Points on a hilly landscape, in no order, each with its height.
From any point a climber steps to the highest of the 2 points nearest to it. It stops when none of these is higher. Distance is the straight distance between rows; heights are no part of it.
(1053) h=493: [ 19  -5   9 -13 -13 -18  -7  10   5 -18  13  -9   1  13  -2 -14  41  -8
   9 -11   4 -28]
(165) h=800: [  7  21   0  -2   0  10   6  -2  13   2  -6  13 -12 -22  -5   8 -40  -7
   7  22   2  39]
(678) h=610: [-15  18   6   5 -27   4 -43 -12  24   2 -12   8  36  17  24   0 -18   0
 -10  -3  -1   2]
(577) h=683: [-32 -14  10  -5 -18 -11 -15   1   0  -6  -4   6   0  28  28 -11  35   8
  -9   1  -4 -26]
(193) h=609: [  0 -17 -23  -2  -2 -13  10   4   1  25   5 -22  20  -7  -2  11 -22 -10
  -8   3  -5  25]
(99) h=523: [-15  29  20   3  -8  28  -9 -27  23 -23 -18  33 -18 -25  13   0 -19  -1
   3  17  -6  33]
(976) h=233: [  7  15  -2  32  17   1   6 -14 -16 -17 -14  21 -12 -32   0   2 -29   5
  -5   1  17  33]
(702) h=634: [ -1 -11  -3 -11   0   6  -1   9  -8  47  14 -13  35   1 -23   8 -12   2
 -11 -10  -6  -6]
(8) h=721: [  2  11  -7   0   2   2  13  -2   4  27   1  -5  -4 -11  -6  11 -24   2
   3  15   4  29]
(894) h=564: [-10 -13  -9  -7  -7  -1  -9   9   7  34   5 -18  43  -8  -1   8 -40  -7
 -14 -13  -6  22]
(23) h=460: [ 18   4  -6  -5   7  10   5  16  11  16  27 -10   9  -4 -32   1  19   5
  15  -1   1 -17]
(1102) h=436: [-11 -11   0   3  17   7  21  44 -13  25  16 -14   5  -3  -7  -3  16  11
   2   9  -6  -8]
(1129) h=561: [ -1 -25 -11 -23  13  -9   9  20 -14  33  17 -13  25   2 -13  10   7   4
  -2  -6  -2 -15]
(477) h=452: [ -7 -21   3 -36  13 -23  24  21 -18 -11   8 -28   5   4  -8 -10  34 -13
  -1  -7 -17  -7]
(597) h=387: [-19 -12   1   6  14  18  14  27 -11  44   6  -1   6  -7 -12   3   2  21
 -13   4 -13  -3]
(1046) h=720: [-31 -15  23  -7 -12 -16  -3  10 -16 -31 -11   2 -16  16  31 -11  38   6
  -9   0  -7 -22]
(1120) h=486: [  4   2 -17  -6   8 -18   3  -9 -12  -5  -3 -16 -25   6   5  15  -9   8
  -5  -3  -6  -7]
(624) h=333: [-23 -32  -9 -10   7 -11   4   9 -12  36 -13 -22  16   2   5   4 -11   7
 -29  -5  -9  15]
(566) h=812: [ 17  12  -1   3  -7  18  14 -10  15  11  18 -10   9   3 -33  -5 -11 -14
   6  -5   6   1]
(325) h=167: [ 15  -7   0  25  17  18   6 -18 -27 -13 -17  28 -28 -15 -12   2 -11   9
  -8  12  21   8]
(405) h=641: [ -5  -2   0   6 -32   0 -21 -26  21  -5   5   4  30  25  17   4  10  -3
   1 -15   8 -13]
(1036) h=801: [ -7  28  -1   7  -2   9 -26 -18  25 -14  -5   0 -12  -4   1  -8 -25  -9
  15   0  -3  15]
(125) h=555: [  8  -1 -11 -10 -29 -21 -12 -21  13 -22  -9 -11   7  14  23  -1  -7 -19
   5 -10   5   4]
(268) h=580: [-14   1  -7   2 -28  -5 -18 -18  11  -7 -13   8   0  20  37   1  -8  -6
   1   1   0   2]
(283) h=651: [  2   8   6   1  25  -6   7   5  -4   0   8   1 -28  12  -3  -9  10  23
  -4   4   2  -3]
(119) h=563: [ 31 -20   0   8  -1 -19   9 -26   8 -17  13  -2  23  12  -6   4  16 -19
   6 -18  23 -15]
(1108) h=511: [  9 -12 -11 -12  18  -3  10  31  -8  16  25 -18  24   1 -20   1  23  -2
  13 -13  -7 -24]
(855) h=579: [ -4  -8  12 -12  -9 -14 -15  34  -1 -34   4  -4  -9   6  30  -8  45  -4
   8   6  -6 -23]
(974) h=637: [ -3  21   0   4  -2  14   1 -19   8   0  -6  25 -37   0  -5  -3  -3   6
   1   5   7   0]
(493) h=709: [  5   6  -3   0  -9  11  20  -4   4  15   3 -10 -14   4 -13   2 -12   3
   9   4   5   5]
(178) h=528: [-13  -9 -11  -4  11   4 -11  12  -8  40 -16 -13  18  -9   4  14 -41   1
 -10  -1  -2  19]
(628) h=507: [-18 -37  -8 -30   2 -21  17  16 -27  25   1 -24  21  -2  -4  10  15  -1
 -11  -9 -18  -9]
(27) h=665: [ 35   8   6  18   3  -3   9 -23   7   1  22  -5  37  -9 -23  11 -18 -17
   0 -19  18   6]
(520) h=292: [  1   3   3   7   8  18   9  12  -4   5   1  15 -34 -16 -27   4  14   7
   9  26  -5  -9]
(733) h=659: [ 12   8 -18   3  -4 -17   7  -3  10   4   5 -16   9  -4   7   1 -25 -10
   9   3   0  30]
(717) h=765: [-17 -12  24  17  -2  -9  -6  11 -31 -26 -20  22 -17  10  32 -18  38  12
 -10   5   8 -18]
(137) h=497: [ -6   7 -11 -13  10  32   2  -2  13  26   0  -6  11 -25 -23  19 -32  -1
   1  13 -19  21]
(893) h=529: [ 11 -11  -2 -14  -4 -17  14  35  -6  -4  17 -14  -4   3 -10 -13  31 -10
   9   2   3 -21]
(227) h=377: [ -5 -20 -17 -12  19 -20  17   5 -17  16 -12 -19  -6   2  -1   1  -4   7
 -21   3  -9   9]
(256) h=730: [  1  23   3 -12   7  27   4 -21  24   2  15  19 -24  -5 -16  -1   1   4
   6   2  -8  -1]
(6) h=612: [-34 -11  -1  -7 -18 -10 -21 -19  -4   3 -28  11  10  25  39   1   2   0
 -20   2   3  -7]
(412) h=664: [ 16   1  13  13 -16  10 -10 -16  24  -8  26   4  15  17 -13  -5  20   5
  20  -6  14 -18]
(627) h=69: [  1 -16   9  -5  25  -7  20  56 -32   0   1  -5  -9  -8   5 -13  11   0
  -6  19 -11  -4]
(368) h=706: [ -8  18  -1  25   0 -15  -5 -16  -9 -14 -23  13 -20 -10  30   1 -19  -7
   6   0  12  29]
(1107) h=650: [ -5   0  14  10  17 -15  11  12 -21 -17   3   3 -25  10  19  -9  28  19
   7   6  -1  -7]
(438) h=554: [ -5  -7  -8  -4  -5  21  -9   4   3  42   6  -6  24 -18 -27  17 -29   0
 -11   8 -14   9]
(620) h=668: [  4  13  11  15 -30  20 -24 -33  26  -2  11  27  36  15  -1   5  11   0
  -1 -16   2 -17]
(418) h=553: [-17  19   7   0 -22  33 -28 -27  29  -2  -8  30  10   9  15  10 -11   8
  -6   8 -12  -2]
(499) h=53: [ 16  -5  15  10  30   3  12  49 -37 -23  -6  10 -20 -12  10  -9  14  12
  -1  15   1  -7]
(895) h=479: [  5 -19   1 -27  18 -14  16  40 -22  -5  22 -28  30  -2 -10   0  30 -10
   5 -13 -19 -19]
(105) h=685: [-17  15   6   6 -12   3 -26 -12  15  -2  -5  12 -15  15  12   2  12  18
  -7  -1   6 -15]
(17) h=751: [ -1  21  -1   1  -9 -11 -15 -19  12 -11   6  -8 -13  15   3  -7 -11   0
   4  -7   3   3]
(836) h=212: [  2  -1   3   9  24  20  10  -8 -10   9  -8  19 -33 -17 -24   4  -8   7
  -6  19  11   6]
(572) h=708: [-10 -16  11  12   6 -20  12  -6 -41 -28 -22   9 -29   0  18  -7  31  10
 -10  -5  10 -12]
(760) h=498: [  5   9 -10 -15   9   5  -5  19   4  24 -14  -6  18 -19  -5   4 -48 -10
  -5   2  -7  30]
(737) h=527: [ 12 -19  -8   0   4   3   5  -4   4  25  10 -20  56  -3 -14   7 -28 -12
 -11 -22   2  11]
(840) h=596: [ -2  -9  -5 -13   7 -15  14  20 -19  -1  -9 -14 -26  -4  -4  -6  22  -4
   1   1   8 -17]
(1054) h=539: [  3 -17 -13 -16  11 -21  15  -1  -1  -8  14 -23  -6  15   0   4   9   3
   2  -3  -4 -10]
(705) h=552: [ 14   2   8  -5   0  -5  -8  44   4 -36  26  -9  -2   5   9  -6  31  -2
   9   1  -7 -25]
(95) h=649: [-29  -8  -5 -13 -20 -16 -15 -22   4  -6 -10  -1  16  25  30  -8  27  -2
 -13 -18  -7 -15]
(278) h=494: [  3  32  16 -13  -7  26 -11 -23  36 -21 -10  11  -4 -22   3   9 -19   2
  10  14 -11  29]
(833) h=495: [ 32 -11 -21  -9  -2 -13  15  -2   8  11  13 -11  18  -2 -14   6   9 -14
   2 -23  12 -10]
(809) h=618: [  7  -8  -1   4 -20 -12  -8 -28   5 -18   0 -12  19  25  11  -3  27  -8
   7 -23   6 -22]
(636) h=831: [  0  23  -8  -1  12  19  -5 -22  23   2   5   7  -9 -11 -18  -6 -17  -8
  15   0  -6  18]
(1033) h=89: [ -5 -24   0   8  26   5  22  40 -33   7   0   9 -22 -11  -8  -9   2   9
 -13  14   5  -9]
(526) h=643: [-23  13   9   2 -28   1 -33 -12   9  10  -2  12  15  23  13   1   9  12
 -21   3  -4 -21]
(192) h=568: [ -5  16  12   9  -5  32   2 -29  10 -10 -14  41 -30 -14   5   5 -10   7
  -1  15   7  16]
(424) h=515: [-17  11  11  16 -18  25 -21 -23  11   1 -20  41 -15   5  17   3  -4  13
  -7  19   0   1]
(419) h=385: [  7   3  -7  -8  14  17  10  14  -6  21  10   2 -11  -7 -30   3   5   8
  12  12 -11 -12]
(901) h=613: [ -3 -10  12  -8  13 -18  11  34 -17 -29   6  -9 -19   8  22  -8  31   2
  12  16  -4 -10]
(943) h=660: [-21 -11   9  12  -2 -24  -2 -22 -24 -19 -15  16 -25  11  31  -5  16   6
  -9  -1   7  -4]
(698) h=671: [-10  -6   2  -7  -3 -14  -1  -3 -11 -11 -21 -14 -29  11  13  -4  24   4
   2  -1   8 -21]
(868) h=139: [ -4 -15   0  21  10  -7   7 -17 -31 -15 -10  22 -31  -3   6   4  -4   3
  -4   9  21  -2]
(324) h=642: [ 18  25 -12  -9  -8   7 -13   8  26 -13 -11   5   2 -19  -1   2 -32 -20
  26   2  -5  25]
(571) h=611: [ 13   8  15   3  -7  19   7   2  22  -8  29  11  -4  10 -16  -4  18  10
  18   9  -2 -15]
(358) h=728: [ 23  18   3 -13  -7  25   6  -8  15   8   8 -10  29 -12 -30   0 -34 -17
   2   5  -2  16]
(608) h=703: [ 12  17   3   8 -20  18 -19 -29  32  -9   7   6   7  12  -6  -1   2   3
   9  -7   4  -6]
(158) h=753: [-10   3  10  11  -4   4  -9   5  -2  -8 -11   8 -31  10   6  -6  18  18
  -1   3  15 -23]
(588) h=465: [-28 -34   0 -15  13 -14  16  31 -40  20   0 -14   2  -5  -4   5  10   3
 -17   4 -10  -8]
(201) h=485: [  7   1  -1   9   8   9  18  43  -7  -3  18  -6 -10   0  -5  -2  18  15
  17  18 -15 -10]
(540) h=113: [ -3 -19  -2  14  22  -4  20  11 -37  -4   1   8 -27   0  -1   0   0   8
   5  13   6  -9]
(600) h=254: [ -4  12  -3  24  24   5   4   4 -11   7 -21   2  -7 -36  -9  10 -36   5
 -13  11   3  37]
(853) h=577: [ -3  26   6  -4 -26  24 -36 -21  31 -16  -7  24  15  -1  11   2 -22 -13
  12  -3  -9  10]
(1103) h=717: [ 20  19  -7   2  -7 -10 -17 -20  23 -17  11  -9  11   7  -3  -2 -24 -11
   1 -17   2   5]
(748) h=453: [-13   4  -6   0  17  32   7   2   2  27 -21   6   9 -31  -9  17 -43   5
  -8  13 -17  37]
(765) h=678: [ 18  24  -2 -11  -4  22   2  10  32 -12  -5  -6  23 -27 -20   1 -39 -20
  16  -5  -6  26]
(43) h=718: [ 12   2   3  -2   2  11   6  -4   8  35  21 -13  32 -11 -40  -1 -12  -6
  -2 -10   3   4]
(434) h=594: [ -6  27   2   1 -25  -2 -44   1  23 -12 -18  15  18   4  29  -2 -18 -15
   9  -2  -2  13]
(561) h=290: [ -3  -2  -5  20  23   8  14  -1 -21  26 -17  15  -8 -29 -20   3 -23  13
 -32   5   0  23]
(511) h=745: [ -1  28   0   7  -2  -3   2   0   3  -7  -9   5 -17 -14  13   1 -35  -4
  13   2  13  28]
(507) h=473: [  2   6  14   3 -23  -7 -19   8   7 -13  20  10   6  20   6  -8  34   4
   8 -13  -2 -35]
(556) h=578: [ -6 -19   1 -18   5 -20  12  10  -1 -31  11 -13  -8  19  13  -8  33   2
   9  -3 -12 -16]
(977) h=629: [ 12   3 -13   7  -1  -8  13 -14   2   0  20 -27  29  -1 -17   3 -21 -24
   1 -27   6   6]
(1002) h=431: [  6  -5 -15   9  20 -18   4  -5 -17   2 -19  -9 -21  -8   2   3 -16   8
 -17   7  -4  13]
(5) h=693: [ 38  23  -1   9  -3  -9  -9 -17  15 -17  14  -3  32 -11 -11   1 -24 -23
   5 -24   8  13]
(253) h=547: [ 10   1   7   8  -5   8   9  22  14  -9  15  12 -25   9   0  -3  25  22
  12  18  -6 -12]
(559) h=336: [-21 -16  -5  13  20   1   6  10 -19  42  -8   5  -1 -13  -7  -4 -14  12
 -26   3  -4  14]
(163) h=669: [-16   5   3  17   0 -21 -17 -23  -5 -10 -19   9 -21   8  31 -10   0   1
  -1   3   6  13]
(403) h=458: [ 10 -14 -20 -18  -4 -21  17 -13  -8   5  -2 -31  13   2  -9   0   5 -23
   3 -22  -2   2]
(42) h=616: [ -1  -3  -2  -8 -11 -17   0 -21   5 -10 -14 -30  -6  21   8  -5  22  -2
   9 -13   6  -5]
(963) h=593: [ 16 -25   2  -2  -8 -18  16 -22  -1 -25  10 -13  26  17   1   0  43 -18
  16 -22   5 -22]
(322) h=530: [ 31  -6 -11  -7  -9  -8   4 -14  17  -3   8  -2   5  20  -1  -6   9 -12
   6 -19  14 -13]
(335) h=652: [  5   1  19  15   8  18   1  11 -15 -14 -14  29 -36  -5   0  -6  18  19
   0  13  16 -18]

Where does a climber stop that starts at each point below?
(977) -> (636)
(227) -> (158)
(600) -> (608)
(418) -> (158)

Call two points neighbours if one is among the 2 nearest of the other. Go from one point of each pair to the other, from neighbour to neighbour, staying as high as possible. Name the lowest point that can't be avoided.
(165), (717) -> (943)
(165), (566) -> (493)
(608), (158) -> (42)
